A landscape with many peaks, sampled at points; each row gives a point and its height.
A climber steps from a point to the highest of its 2 nearest points, and stops where none of them is higher. Distance is the straight distance between rows; heights are no part of it.
j259: [  0  10   8  -9   3   8   8  -2   3 -25  16   4   5 -10   5   2   6   1
  -3   2   0  -2]  (h 338)
j528: [  0 -22   4  -1  -7   4   2  -4 -12  10  -7   4 -13  10  10   2  -1  -6
 -22  16  -9   7]  (h 345)
j874: [  0 -14  -3   8   9   9  -7 -22  -4   9 -10  -1  -9  14  -1  -5 -17 -15
 -22   3   3  -8]  (h 629)
j201: [ 10   5   0  21  -3  11  12  18  -2 -11  30  -3   9 -21   5   9  21   4
  21  -9   4   8]  (h 267)
j575: [  1   2  -4 -18   9   1   3   6  -4 -17 -17   9  -9   0   7   1  -3  -4
  -9   4  -5  13]  (h 384)
j39: [  9 -14  14 -13  13  -9  10  28   7 -24   6   6  -2 -11   7   2  24   0
  16 -21 -14 -16]  (h 198)
j797: [ -1  -2 -22  10   5   4 -10   0   7  12 -25 -10   5   1 -19   3 -18 -10
  -1   7   9  -1]  (h 375)
j365: [ -2   6  -7  -1  -3   6  -7   8  -1  -3 -20 -15 -28  14  -9  -5  -9 -15
  -5  -3  -2   8]  (h 212)
j114: [ -3   4  -8  10  -1  15   9 -10   9   1  22   2  12  -5   0  16   7   8
  22  -9 -14  -5]  (h 675)
j873: [  2  -2   5  10   4   6  -6  -9   6  19 -13 -20  13  12 -17   4 -28 -18
 -10  14   3   3]  (h 213)
j980: [  0   5 -15   0   1  14   4   2   1   6 -20 -13 -19   9  -6  17 -27 -19
   3  10   2  12]  (h 374)
j788: [  7  -8 -15   2   3   3   0 -10  -7   6  -4 -25   4   2 -21 -21 -23  -5
   5   3  -1   9]  (h 405)
j908: [ -8  -4   1  -5   6   2  -5  -4  19  -2   8  -7  13  -9   9   3  16  14
  -7   5   5 -10]  (h 474)
j858: [ -8   1  -2  -3  -9   1  10  -7   3   2   6  -2   2   1 -16  -4   4  13
   5   5  13  -4]  (h 455)
j870: [ -7  -5  19 -14  -4 -16   0  20  15 -11 -13   2  -6  -3   5   4  23   8
   7  -3  -4  -4]  (h 285)
j383: [ -6 -11   6  15   5   6  13 -28   1  12   7  11  -7  12  20  17   6   1
  -3  -1  -9 -12]  (h 192)
j216: [  5  14  12  12 -10 -31  15  26  11   0  15   7   0 -19  21  -2  19   9
  21  -9  17  -6]  (h 363)
j780: [ -2 -16  -3   0   3   6   9  -9 -13   7 -12   2   5   4  -7  -5  -9  12
  -5   9 -10  14]  (h 314)
j738: [ -6 -15   6   7   7   8   5  14   8 -18  16   9  -7   9  15  12  30  -6
   3 -16 -17 -19]  (h 188)
j897: [ 10  10 -15 -16   6  -7  -8   2   0  -2 -11 -15 -18   3   7  -8  -3  -9
   2  -6 -12  16]  (h 322)
j370: [  2  -1   7 -12 -11   4  -9  16   8   3 -22   4 -11   0   3   0   1  -1
 -12   2   0   3]  (h 346)
j576: [  7 -13   5  10   2   2   2 -23 -11  23  -6   4 -10  13  20   5 -11 -15
 -22   9   2 -10]  (h 540)
j206: [  9  -6   4  13   4  18  18 -21  -7   7   6  10   8  15   0   2  -8  -4
 -13  -1  -9 -10]  (h 243)
j304: [  1  -1  -3 -11  -4 -22 -17  16  -9 -10   2   2  -1 -13  -5 -12  16   1
   3   1   4   6]  (h 348)
j790: [ -3 -13  -3   7   9  14   3  14   0  -7  32  -8   3  -8   3  11  26  16
  15 -10   0   1]  (h 31)
j364: [  5  14 -14  -7   2 -11   9   2   6  -9   3 -11   2  -4  -3 -13   9   3
  -4   2  23  -5]  (h 484)
j703: [  6  -1  17 -16   8  -5  -7  21  15  -4  -4   3   4  -1  19   4  17  -2
 -12 -13 -12 -20]  (h 221)
j202: [  7  20   8   7  -2   8  19  -1   2  -8   4   4   9  -2   0   5  17  10
   7  -6 -13  11]  (h 215)
j500: [ 13  12   6   7   1  -2   9   3   2  -6  36  -9   5 -22   4   1  17   8
  13  -7  13   1]  (h 292)
j853: [-10  13   1 -11  -9 -18  -6   2  15   5   2  -6  -6   1   3   4  12  15
  16  -3   5   4]  (h 442)
j98: [  2   0  17   6   6   2  -4  22   0  -7  12  -2   6 -13   7   4  29  13
   6 -14  -6   6]  (h 469)
j30: [  0  -1 -11 -16  11   3 -20  -2   0  14  -3 -16  -2   5   7  -1  -7   3
 -14   2   4   9]  (h 248)
j345: [ -3 -11   5   5  -2  12   2  -8 -12  -9   0  16   8   2  -1   0  -7 -13
 -23  17  -1  -7]  (h 155)
j123: [ 11  -3  -3 -10   3   0   3   3   4 -19  -2   8 -10  -8  -9  -6  14   1
  -8  -4  11  -7]  (h 290)
j150: [ -3   6  -5  -8  -4 -16 -19   3  -8   0  -2  -8  -7   5 -14  -6   5  -5
  -2   3   3  14]  (h 373)
j731: [ 11   7   6   0  -3 -24  -8   9 -13  -1  11   5  -5 -19  -9  -8  14  12
   4  -2  15  13]  (h 327)
j963: [  5 -10  -7  14  15  14   8  -4   3   6 -18 -25  -4  10 -22   1 -43 -19
  10   7   5   1]  (h 7)
j50: [ -6 -13  -2  12   1   6  -5  -9  -4  17 -24  -3 -24  13  16  10 -23 -22
 -10  10   1   3]  (h 476)
j91: [  4  18 -17  -6  -9  -6   3   3  -9   6   5  -5   8  -1  -7  -2 -10   0
  12   9   0  12]  (h 565)
j182: [ 10   7 -18  -5   1   1  -5   1   9   4 -17  -9 -10  -5 -11   5  -9  -7
  -1   3   9   8]  (h 425)
j63: [ 15  15  -8 -10 -13 -19  -8   8  12   0   5  -6 -10 -18   0  -6   1  -6
  10  -3  18  -2]  (h 219)
j750: [ -1  -6  -2   7   2  12  18 -16  11   6  -3  11  18  -4 -16  13  -9  11
  13   6   1  -8]  (h 557)
j773: [ -7 -11 -12  24   7   3   2 -13 -10  12 -18 -11   1  30  -7  -6 -30 -25
  -4   2  -5 -11]  (h 78)
j710: [  0  12   4   0   5  10   2 -10  -4  -6  -9   9   7   2 -11  -7  -8   4
 -11  -3   7   2]  (h 334)
j352: [-11   1  -7   1   6  -3 -12 -20  -5   6  -6  12  -1   6  -7  -4  -5   5
   2 -12 -10  -2]  (h 409)
j270: [  9  18  16  16  -9   3  16   9   1  -7  13   1   9 -21   6   2  15  14
  18  -7   1  14]  (h 240)
j200: [  0 -13   2  -8  -5   8  -9   3   0  10 -20   0 -24  10   8   7  -9 -10
 -17   8   0   6]  (h 391)
j830: [ -3   0 -19  -2  -1   3   3  -5   2   3  14   8   5   2   5  11  13   7
   9  -3 -17  -7]  (h 625)
j209: [-19  -8   2  11   0  11  11  -6   4  -3  19   0  18   7   1  12  14   4
  -4  12  -6  -7]  (h 337)
j516: [ 14  10 -11 -10  -9   0  -2  -2   6  -4  -9  11  -6 -18  -8   7  -5   0
  11   0   2   6]  (h 466)
j627: [ -3  -1  -3  10   4   4  -5 -19   3   1 -23  -4   8  -1 -15 -13 -26  -8
   3  -4  -2   2]  (h 490)
j553: [-12  -8  -9   8  -3   7 -15   5   0  11 -31  -3   1   6  -2   1 -14  -9
 -15  12   4   1]  (h 324)
j473: [ 16  23  -8   8   6 -20  -4   0  -9   9   0 -12 -13 -10 -15 -11 -15  -7
   8   0  30  16]  (h 305)
j610: [ 11  17  -5  -2  -6   7  -2   0  -4   5 -12  -1  -2  -3 -11 -17  -8   4
  -4 -11   9   3]  (h 361)
j620: [ -6 -20  11  17 -12  13  11 -13 -17   1   8  15   9   6  14   2  -3  -9
 -14  13 -15  -6]  (h 128)
j25: [ -9 -22  17   3  -3  -3  -2   1   2  -4  -3  11 -11  10  12   3  22  -2
 -17   2 -10 -11]  (h 249)
j428: [  8 -21   0  20  21  -5  12 -23  -9  13 -18  -5  11  23   4   4 -34 -23
  -8  17   5  -8]  (h 471)
j902: [-11  -6   8 -13   4 -10  -4   3   0 -14  -9  -3  -6  14  20  -1   6 -13
 -14   9 -15   5]  (h 316)
j139: [ -9  -4 -19  10   4   9 -17   8  -3  -2 -19 -17 -21   1 -19   1 -15 -23
   0   3   5   4]  (h 164)
j188: [ -2  16  14   1   1   3   0 -14   6   1   4  -2   3 -11  -4  -6   3  16
   6 -11   1   6]  (h 410)
j227: [  5 -14   7 -10 -13   7  -1   5   3  -5  18   4  -7  -1   2  12  11  -3
  -8  12 -12  -3]  (h 227)
j889: [ -7  -7  -1  -6 -13   2   4  -7   3  -6   2   3 -20  21   6   3  -3 -20
 -11   9  -6  -7]  (h 295)
j685: [  2   4  11 -24   1   1 -10   6   8   0  13  -9  -6   4  15   2   3   2
 -10  -2  -1   0]  (h 286)
j872: [-13 -18   2   9  -3   9  10  -7 -15  -8  -4  25  -4   8  13  -1   3   1
  -9   2 -15  -5]  (h 103)
j75: [  6 -15  -2   5   7   1   4 -15  -5   1  -4  14  16  14 -24   6 -34 -10
   7   8   1 -13]  (h 220)
j476: [ -8  -7 -19  14   7   9  -8  -3 -12   7 -20  -7 -15  18 -18  -5 -28 -21
   0  -5  -2  -4]  (h 116)
j213: [  6  12   5   3  -7 -38  15  16  12   6   6   5 -16 -15  16 -10   5  13
  16  -3  28   0]  (h 389)
j113: [-13  -7  -3   6   4   4  -1  -7  -4   0 -12  -5   9  16 -24   0 -38 -13
   5  11   8  -2]  (h 261)
j985: [  0   7  -2   9  -6  17  15 -13   3   6  -1   6  20  11  -6  -4 -13  -3
  -4   0  -9 -11]  (h 270)
j421: [ 10   2 -11   1  -2  11  19 -13   8   4   7  -4  11 -11  -3   4   2  13
  12   1  -4  -2]  (h 622)
j840: [  6   3 -16 -10   1   6   6  -7   2   8 -17   3 -12  11 -12  19 -12  -4
   0   6   1  10]  (h 376)
j257: [-28  -1   1  -3   3   4  -7 -11  -2   3  -5  -8   7  14  -7   2 -23  -4
  -7  13   8   0]  (h 304)
j660: [  1  17   7 -15 -10   3   2  -2   9 -15   5  -5  -8  -3  -1 -10  -3  -4
  -2  -1   8   2]  (h 313)
j176: [ -6  17 -20  -4  11  -3  -9  14 -10   8 -20 -14  -8   4  -5  -8  -6   5
   0  -5  14  12]  (h 214)
j144: [  2 -10  -3  -7  -9   5  -4   1  -9  -5  11   5   2   0 -17   5   2  -4
  -8  14   2   2]  (h 253)
j531: [  2  -8  -4 -17  -7   2  -9   5   1   1   1  11 -14   4  17   1   1  -1
  -3  -7 -19  -9]  (h 537)
j570: [  4   1 -27   2   7  -1  -7 -11   5  12 -11   3  13   5 -14   8  -7   0
   2   1   1  -6]  (h 328)
j174: [ -4  -6 -11  -2  -3   0  -4  -7  -2  11   3  14  -6  13  20  15   8   0
  -4  -2 -21  -9]  (h 577)
j376: [ 13  19  18   4   5 -15   7  14  -4  -4  16   5  -8  -5   5  -3  27  15
  10 -21  10   5]  (h 264)
j445: [  2   0  -3  15   5  20   0 -11   5   8  15  13  15  -1   7  22   4   0
   2  -5 -15 -12]  (h 613)
j936: [  3  -5 -18   5  -3  -2   3  -6  -2  -1 -12 -15  11  -7 -22 -22 -10   1
   2   7  13   1]  (h 430)
j282: [ 10   1  -2  -5  -3  -1   7  18   5 -15  -6  14  -4  -4  -2  -4  25   5
  -2 -13  -3 -15]  (h 260)
j744: [  8  -6   9  -4 -21   0   0  19  11  -8  16   2  -6 -10  -4   4  22   0
   5   0  -5  -9]  (h 204)
j166: [  4  -1   8   6   1  10  -7  -9 -10  -1   9   8  25  -7 -12   3  -8  -1
  -8   6  -9   0]  (h 505)
j724: [ -8 -10  -3   0 -11   1   4   8 -14  -4  -1   5   6   2  -6  -7  14  11
  -1   6 -15   9]  (h 239)
j681: [-13   6 -18 -10   9   8  -3   4  -5   4 -18  -3   5   5   0  -2 -14   7
  -3   4  12   5]  (h 187)
j375: [  3   2  11  -1   1   8  -2 -15   6  18   5  -6  16  -3 -16   5 -13  14
   3   3   3   4]  (h 486)
j878: [ 11   8  -1  -2 -18 -16  -7  13   9   3  17   1  -5 -18   1   1  18   6
  15  -8   5  -6]  (h 205)
j975: [  0 -12   7   7  -5   5 -10 -11 -12  21  -1  -5   9  21 -17   4 -20 -14
 -14  13  -5   1]  (h 186)
j417: [  9   9  20  -2  -7 -10   0  22   1 -15  10   4  -1 -20  10 -16  18   4
  11 -22   0 -10]  (h 382)
j438: [ -4  -6  12   4  -3  15 -14  -3   4   5  11  12   8  -6  22   4   4  -1
 -16  -5 -16 -12]  (h 394)
j810: [ -5 -14 -13  -3  -8   5 -10   1  -4   2 -11   6   0   1 -12   5 -10 -10
 -13  16   3   2]  (h 284)
j228: [-10  -6 -17  -3   8   1 -20  -8  -8   2 -18   6 -10   5   4  -5 -11  -3
  -7  -6  -5   0]  (h 452)
j517: [ 20  11 -10  -2   9   4   2  -4  -7   9  12  11   8 -13 -13   4   9  16
   1 -11  11   0]  (h 461)
j226: [ -2  22  -1   2  -1 -28   1   5   3  14   8   2   0 -11   9  -6   4  15
  14  -4  29   6]  (h 415)
j670: [  1 -16  11  20  11  19  11 -21   4   8  10   6  -4   1  11  19  11   8
   4 -10 -19   2]  (h 148)
j94: [  8   6  10  -3  -8   2  -3  16   1  -2  -6   6  11  -9   4   5  14   8
  -7   4 -10  10]  (h 281)
j751: [  3 -18  -2  10  21   3   2 -10 -16   5 -15   0  22  13  -5   1 -38 -15
  -8  18   2   2]  (h 393)
j782: [ -6  21  -8 -13  -3   3  -2   9   7  -9 -11 -11 -12   2   4  -8 -12  -6
   1  -3  15   1]  (h 293)
j374: [  2   6   5  14   8  17  -5  -3  -5  -2  16  13  19 -11  -7   9  10   7
   1 -11  -9  -1]  (h 551)
j509: [ -2   8   7   7  -3 -13  -5  14  -2   3  17  -2  10 -15   5   8  25  17
  17  -3  -4  12]  (h 513)
j714: [-14   0  21 -11   6   3  -3   8  11  -5  16   0  -1   5  14   7  18  10
  -4  -5  -6  -6]  (h 315)
j894: [  5   9  -9 -16   4 -21 -12  18   2  12  -9 -19 -15  -5  11 -12   1  11
   9  -6  13  12]  (h 252)
j384: [ 11  -4   6 -17   3 -14   1  23  -2 -21   5   4  -2 -11  10  -1  19  -4
  10  -8 -17   1]  (h 177)
j494: [  6   2 -12 -17   0 -13  -7  19   2   4   2   3  -8   7   5  -3  22  13
   2 -13  -4  -6]  (h 208)
j160: [ -1  -5 -16 -12   0  -7 -19  -3   5  -8 -10   7  -7  -4   6  -4   3  -5
  -1  -6 -10  -6]  (h 497)
j313: [ -1 -13  -6   2  13   8  -3  -8 -13  14 -14  -8  17   9 -10 -10 -30   2
  -7   9   0   9]  (h 349)
j776: [  4  -1   2 -19  16  -3  -2  12 -11  -9  -3   8  -4  -1   1   2  13  12
  -8  -1   2  12]  (h 339)
j916: [ -3   9   2 -14  12   2  -4  20  -2 -10  22  11   7  -9  17  15  16  13
   9  -9  -3   0]  (h 195)
j154: [-15  -3  -2   4   4   4  18 -18   2  -1   2   8  11  14   3  14   0   0
  -1  14  -7  -4]  (h 381)
j555: [ 13   0  23   7   7  -7   6  36   2 -12  12   0   2 -17  11  -1  29   8
  17 -27   5  -4]  (h 417)
j664: [-10 -12  23   7   5  18  -2   6  10  -4  18   3   1   1  29   8  16   4
  -6 -12 -14 -12]  (h 357)
j574: [  5   9  -9  -2  -3   5  -4  -5 -12  15  -1   5  12   6 -19  -5 -28   3
  10  -4  -1   3]  (h 358)
j46: [  1   6  -7  -2  -3  -2 -17  -4   0  -3  13   4  20 -18  -6   2   1   0
  -1   7  -3  -2]  (h 477)
j100: [  8  12  13 -11   3 -38   3  25  -6   6   3  -2  -9 -10  21 -17   6  14
  14 -12  10  11]  (h 178)
j705: [ 11   2   2 -20  -2 -25   0  30   0   3   3  -3  -5  -7  14 -10  14  11
  13 -14   4  -4]  (h 191)
j250: [ -1  17   2   2 -10  -5  -5  -9  11  20   2 -14  18  -1  -8   0  -2   8
   8   4  -2   7]  (h 456)
j251: [ 13   7   4 -10   4  -3   3  12   1   0  17   1  -9   1   2  -2  23  18
   1 -17   7  -5]  (h 232)
j92: [-13   2   5  -4  -7  -6  -2  -2  11   0  16  -6   5  -7   6   8  17  14
  18   1 -10   4]  (h 479)
j471: [  3  20   7   0  -4 -38  -2  19   3   5  -8 -10 -16 -11  16 -19  -1  -1
   9  -8  21  12]  (h 163)
j829: [  0 -18  -3  16  10   5   7 -17  -7  17 -20 -15 -11  13  11  10 -34 -26
  -9  20   7  -1]  (h 597)
j411: [ 1 18  4 -1 -2  1  7 -3 -1 -5 26 -7 14 -7 -3  3 10  4  4  3  5  2]  (h 312)
j569: [  7  -8   0 -12  11   9  -5  -7  -9  -6  -9  21 -12  -5   3   7  -3  -2
 -13  -3  -3   4]  (h 443)
j652: [  2   4   0 -22  11 -14  -7  12   4 -16 -14  -8  -7   1  16  -7   4  -9
  -3  -2 -13   8]  (h 347)
j913: [ -6 -16   6  22  11  19  -6  12   9 -10  26 -11   0  -8   8  15  26   3
  20 -18  -6   9]  (h 69)
j886: [  1 -17  -6  10   8   5   4 -25   4  15 -12  -1   4  15 -13  -2 -19  -2
  -6   1   0 -13]  (h 554)
j964: [ 11   8   1  -6   0  11  -1   3   3   9   7   4   0   5   4   0  16  11
 -10 -11  -7  -5]  (h 207)
j781: [  8  11   5  -3 -14 -11  -1  19   5  11  -2  -8   7  -6   3  -9  20  14
   1   1   4   9]  (h 300)
j495: [  3 -25  15  15   4   2   5 -23  -3  19 -11   5  17  13  -6   3 -31  -2
  -2  10  -5  -9]  (h 498)
j766: [ -7   8   1  -9 -10 -11 -13  -2   2   9   4   1  -2   6 -14  16  11   4
   6   2  -4  10]  (h 406)
j73: [ -9  13 -11   3  -9  -8 -10  -9  14  -2 -12   2   1   1 -15   3   0 -10
   7   3   3  -5]  (h 403)
j693: [ -5  28 -11   7  -4 -18 -10  -4   6   3  -7  -3   1  -5 -14  -8  -3  -5
   8  -5  22  -1]  (h 441)
j831: [-11 -26  10  12  -6   4   1   7   4  -8  15   7  -7   9   8  15  31  -3
  -5   0 -13 -13]  (h 210)
j709: [  4  11 -14   6  -3 -13  13  -7  -4   2   8 -14   8   0 -19 -19  -2   0
   5   3  25  -1]  (h 457)
j4: [ -6   9  -1  -2  -1  -9  -2  14  -1  -5  22   3   4 -17   6  -6  16  19
  11  -9  22 -12]  (h 416)
j695: [ -5 -18   7  23   6  25   3   1   2  -1  20  -3   3  -2  14  17  19   6
  10 -12 -22  10]  (h 108)
j470: [  4  -7  -5   1   4   8  -8  -9   0  -4  -6  -7  -1   5  -2 -11  -2  -8
 -26   5   1  -5]  (h 556)
j121: [ -7 -10  10  12   2  21   7   5   1 -14  17  11  -4   0  -5  23  21   5
   2  -8  -3  -2]  (h 126)
j535: [ -2   3  -9 -10   8   1  -4  -5  11  -7  -1 -15   6  -3   3 -10   5   1
 -15   6  12  -5]  (h 512)
j268: [ 20  13 -14   4   1 -23   3   3  -5  13   7 -11 -16 -11   3 -18  -3   6
   4  -5  30  10]  (h 325)
j170: [-18   5   4  -2  -8   5   5   7   1 -11  16   6   5  -2  -4  -4  14  16
   8  -5   9 -10]  (h 414)
j126: [-13 -13   7  -2   3  -4   6 -10   1  -8   2   4   0   6  27   9   8  -5
  -5  15 -21   4]  (h 283)
j15: [  2 -15  -4  -3   3  -2  -3   4   4 -22  14   5  -1 -13  -6  -1  24   2
  -1   0  -1  -8]  (h 326)
j416: [-23  -9  11  -5   2   2  -5 -23   0   4  -6   2  -8   9   7   7 -21  -5
  -5  12   2   2]  (h 342)
j234: [  4  14   2 -17  -1 -26 -11  24  -2 -20  -7  -2 -16 -10   2 -18  -1 -10
   8  -9  14   2]  (h 250)
j413: [ -9  -6   2 -12   1   0  -2 -10   3   1  -3  -2  -7   4   3   8  -3   3
  -5   9  -1   6]  (h 386)
j286: [ 16   8  16 -17   5  -9   6  33   6  -9 -11   7   1  -3   8  -5  20   4
  -7 -11   0 -12]  (h 237)
j640: [  7  19  11   9 -16 -17   8  23  -4  -2  15   0  10 -11  10 -13  22   8
   4  -4   5   5]  (h 317)
j774: [  9  22   4   0 -16 -20  10  25   1   4   3  -3   1  -8  19 -24   7   7
   2  -6  18   0]  (h 330)
j890: [  1 -13 -12  23  17   7   0  -9   1  17 -15 -24  -7  26 -14   7 -40 -26
   6   3  -2 -11]  (h 41)
j392: [  1  -5  13   7   0   5 -12 -12  -2   8  -7  12  -4   4  23   1  -1  -8
 -22   0 -16  -4]  (h 427)
j67: [  0   8   7  -3  -3   2  -2   5  12 -22  12   1   6 -15   9 -13  14   0
   0 -11  -4 -13]  (h 362)
j644: [  2  14  21  -3  -2 -30  -1  20  -6  -7   6  10 -12 -10  -3  -8  22  11
   6 -10  22   2]  (h 299)
j17: [ -2  19  -7  -5  -6 -15  -6  21  -5  -8  -8 -18 -18   3  -1 -22   1  -8
   2  -6  15   9]  (h 269)
j211: [ -5   2  -7  10 -15  10  -3  -8   4  13  -7  -6  21   8  -2  -8 -19 -11
  -5   8 -12  -6]  (h 251)
j686: [ 11   1  -3  -5   5   6  -5  -4  -6  -6   3  20  -4 -14 -10  12   6   8
   4  -9  -6   0]  (h 515)
j155: [ -5   5  -3  12  -2   2  -8  -1   0   2 -22 -19   3  -2 -28 -14 -31  -8
  11  -4  10   4]  (h 538)
j261: [-10 -13   6  16  15  14  18 -18   0  -5   1  16  21   0  -2  16  -2   8
  -1   7   1  -7]  (h 459)
j957: [ -6  -7  -9   1   0   5   5 -16   1   6  -2  -7   3  17 -26  -8 -12   2
  -1   0  12  -8]  (h 502)
j338: [-12   9   9 -14   4 -14  -6  14   8  -6   6  -3   4  -5   3 -10  16  14
  -4  -1  24  -6]  (h 388)
j611: [  2 -14   2  11   5   7   1 -18 -16   2  -1  21  16   8  -7   4 -24 -16
 -11   7  -5 -10]  (h 185)
j267: [  6 -12   5 -13  16   5   8  10   1  -8  -9  14  -4   3  18   8  16  11
 -13  -3 -11  -1]  (h 288)
j5: [ -6 -11   8   2   2   8  -1 -11   7  -2   1   5   6  -9   0   6   8  13
  -5   4  -5   0]  (h 432)
j996: [ -3  19  -1  -1  -2   0 -11  17  -8  -2  -7 -25 -25   6 -12  -8  -9 -15
   0   0  11  18]  (h 245)
j347: [ 16  19  -7  -2  -8 -10   5  12  -4   6  -6  -7  -6 -12   7 -23  -2   7
   2  -7  16   9]  (h 343)
j134: [  2  -2 -12  -7 -16   8  16   0   3  -4  -4  -1 -13  19  -1  -7   3  -7
  -6   3  -8  -5]  (h 262)
j96: [ -9   0 -11   6  -3  -1 -14 -19  17  -1 -14 -10  -1   3  -4  -2  -9 -19
  -7   7  -2  -7]  (h 360)
j946: [  0 -18  14 -12   2   2   5  14  12 -14  11   8 -11  -5  13  11  19   3
  10 -12 -15 -15]  (h 225)
j930: [ -7  18   1   0  -2 -10  -5  -3   1   0  10   9   5 -18  -5  -9   1  16
  12  -9  24  -4]  (h 444)
j362: [  6  10   2  -9   6  -1 -13  -3  -1   1  -5   2  -4 -12  -2 -11   2  12
  -2 -16   3   5]  (h 383)
j592: [ -3   1   7 -20  -5 -15  -9  26   5  -4 -21   0 -13  -1   0  -3   9   5
   0  -3   8   0]  (h 318)
j236: [ -3  -2  -7   0   4  -3  -6  -9  -4   1   3 -10  26   2 -18  -1 -20  -7
   4  17  -3   5]  (h 418)
j688: [  5   7   5  -7   2   7  -6   2  -6   2  -6   4  12  -6   9   7  -3   1
 -13  13 -13  18]  (h 263)
j943: [  7 -20  18  17   2   5   3 -21 -16  16  -3  13  -5   2  23   6   3  -2
 -19   6  -7  -5]  (h 475)
j293: [  8  15  -3   8  -1  -6   4 -10   0   4  -8  -9  12  -5 -26 -16 -26  -2
  17  -5  15   4]  (h 499)
j978: [ -5  -5   1  -2  15  13  13  12   1 -12  11   9   6  -3  16  10  19  16
   1  -6  -7   0]  (h 235)
j254: [ -4   6 -14  -3   6  -4 -14  -8 -10  -8   4  -1  14  -3 -17  -8 -11  -8
  -2   6   9   1]  (h 447)
j563: [  0  15  -9  -9  -3 -15  -1  10 -12   0  11   1   8  -8   3  -1  10  13
  12   2  -3  15]  (h 542)
j771: [  2 -21  16  10   0  12   3 -23   1  12   8   0  16  -1 -15   5 -15   6
   1   7 -10  -3]  (h 450)
j876: [ -9 -13   7 -14  -6 -10   7   7  13 -12  -1  -1 -13   5   8  -1  16   2
   7  -1 -18  -3]  (h 256)
j884: [ -6  15   6   4  -1  15  16  -5   3  -4   1   9  11  11  -1   1   6   6
 -12  -3   1  -8]  (h 298)
j29: [ -6 -14  11  -3  -7   4   6   6  -4  -8  -1   3   1   2  17  -5  11   6
  -7   8 -25   7]  (h 259)
j449: [ -9 -25  20  18  -4  17   0  -5  -9  -9  16  21 -10  -4  18  15   8  -9
  -8   3  -5 -12]  (h 37)
j603: [  6 -15   8   3  -8  12   7 -20   1   4  -7  -6  11  -2 -11  -5 -28  -8
   2  15  -9   3]  (h 411)
j208: [  4   7  -9 -24   3  -7 -16  14   7   8   0 -14  -5  -5  12   2  -1   4
  -2   3   5   9]  (h 268)
j950: [ 13  -1  -2   2  -3  14  20 -17   0  -8   5  11  -4   4  -8   4   2  -2
  -2  -2 -12  -2]  (h 209)
j960: [-11 -15 -14   3   1   4   7  -9 -12  -5 -18  -4  -8  14  -4 -12 -12  -6
  -7   9  -6   9]  (h 278)
j845: [ -6  -3  -1  -3  -3  12  -5 -16 -12   6   6  13   2   3 -14  -4 -19   7
   6  -8  -9  -3]  (h 380)
j778: [ -8 -14   8   3   3  -4  10 -22  -3   2   0  12 -12  11  29  14   1 -11
 -11  12  -4  -7]  (h 238)
j789: [  1  22  -6   6  -9 -11   0  -8  -3  -3   1   7  12 -15 -15 -10 -13   1
  18  -4  17  -1]  (h 470)
j540: [ -8 -14  18  10   1  21   8 -10  -8  -5  15  18  -4   0   2  22   2   5
  -4   3  -6   0]  (h 77)
j533: [ -3  23  -1  -3  -1  -5   0  -7   5  -3  -4 -20  -3   5 -15  -3 -11 -13
   3   8  10  14]  (h 266)
j194: [ -1 -17   2   6 -13   7  12 -23   3   8   0   5  -1   6   3   5 -18 -12
   0  15 -11  -6]  (h 377)
j928: [ 11  10  -3 -13 -12 -14  -7  16  17 -12 -11   1  -6 -22   7  -8   5  -5
  10  -6   1  -3]  (h 234)
j587: [ -4  10 -14  -8   2 -17  -7   5  -6  12  -2 -15  -7  -3  -3  -9  -7  13
  10   0  17  17]  (h 236)
j115: [  4   3 -16  -3 -10  -1   0  -6  -6   6  11  -3   7   7  -5   7   1  -3
   7   7 -20   6]  (h 589)
j302: [ -7 -20   9  -4   4   2  -4   2   6 -21   4  10  -4  -3   8  -7  18   4
 -12  -4  -7 -16]  (h 287)
j741: [ -7  -2 -10  18  17  16  -4  -1   0  17 -24 -20 -18  10  -2  21 -35 -19
   1   6   0   3]  (h 458)
j128: [ -7  -7  -1   5 -16  11  10 -17  -3   7  -8   5 -17  22   6   2 -22 -19
  -7   6  -4  -5]  (h 336)
j199: [  9  -2  -3  11  -4  17  21  -5  -2 -10  21   6   2  -2 -15  13  14   2
   6  -4  -6  -2]  (h 176)
j162: [ -9 -10 -14   9  -3   5  15 -13  -8   7 -19  -2   8  17  -1  -3 -25 -10
   3  13 -15   5]  (h 241)
j488: [  2  27   5   4  -7 -10   6  -4   3  -8   4  -7  12   3 -14  -4   7  -6
   1   7   6   9]  (h 289)
j562: [  0  13  -6   0  -5  10   2  -3   2   8 -11 -17   7   8 -10  -2 -23 -12
  -3   9   1   9]  (h 242)

For each start below, name the point where the climber stops.
j100 -> j509
j620 -> j874
j873 -> j509

Call two points neighbours if one is among the 2 nearest of the other. Go from one point of each pair to the other, from neighbour to neighbour, staying as high as possible. Name the lowest point that can't be avoided.
j15 and j874 -> j703
j347 and j114 -> j640
j375 and j874 -> j771
j686 and j741 -> j980
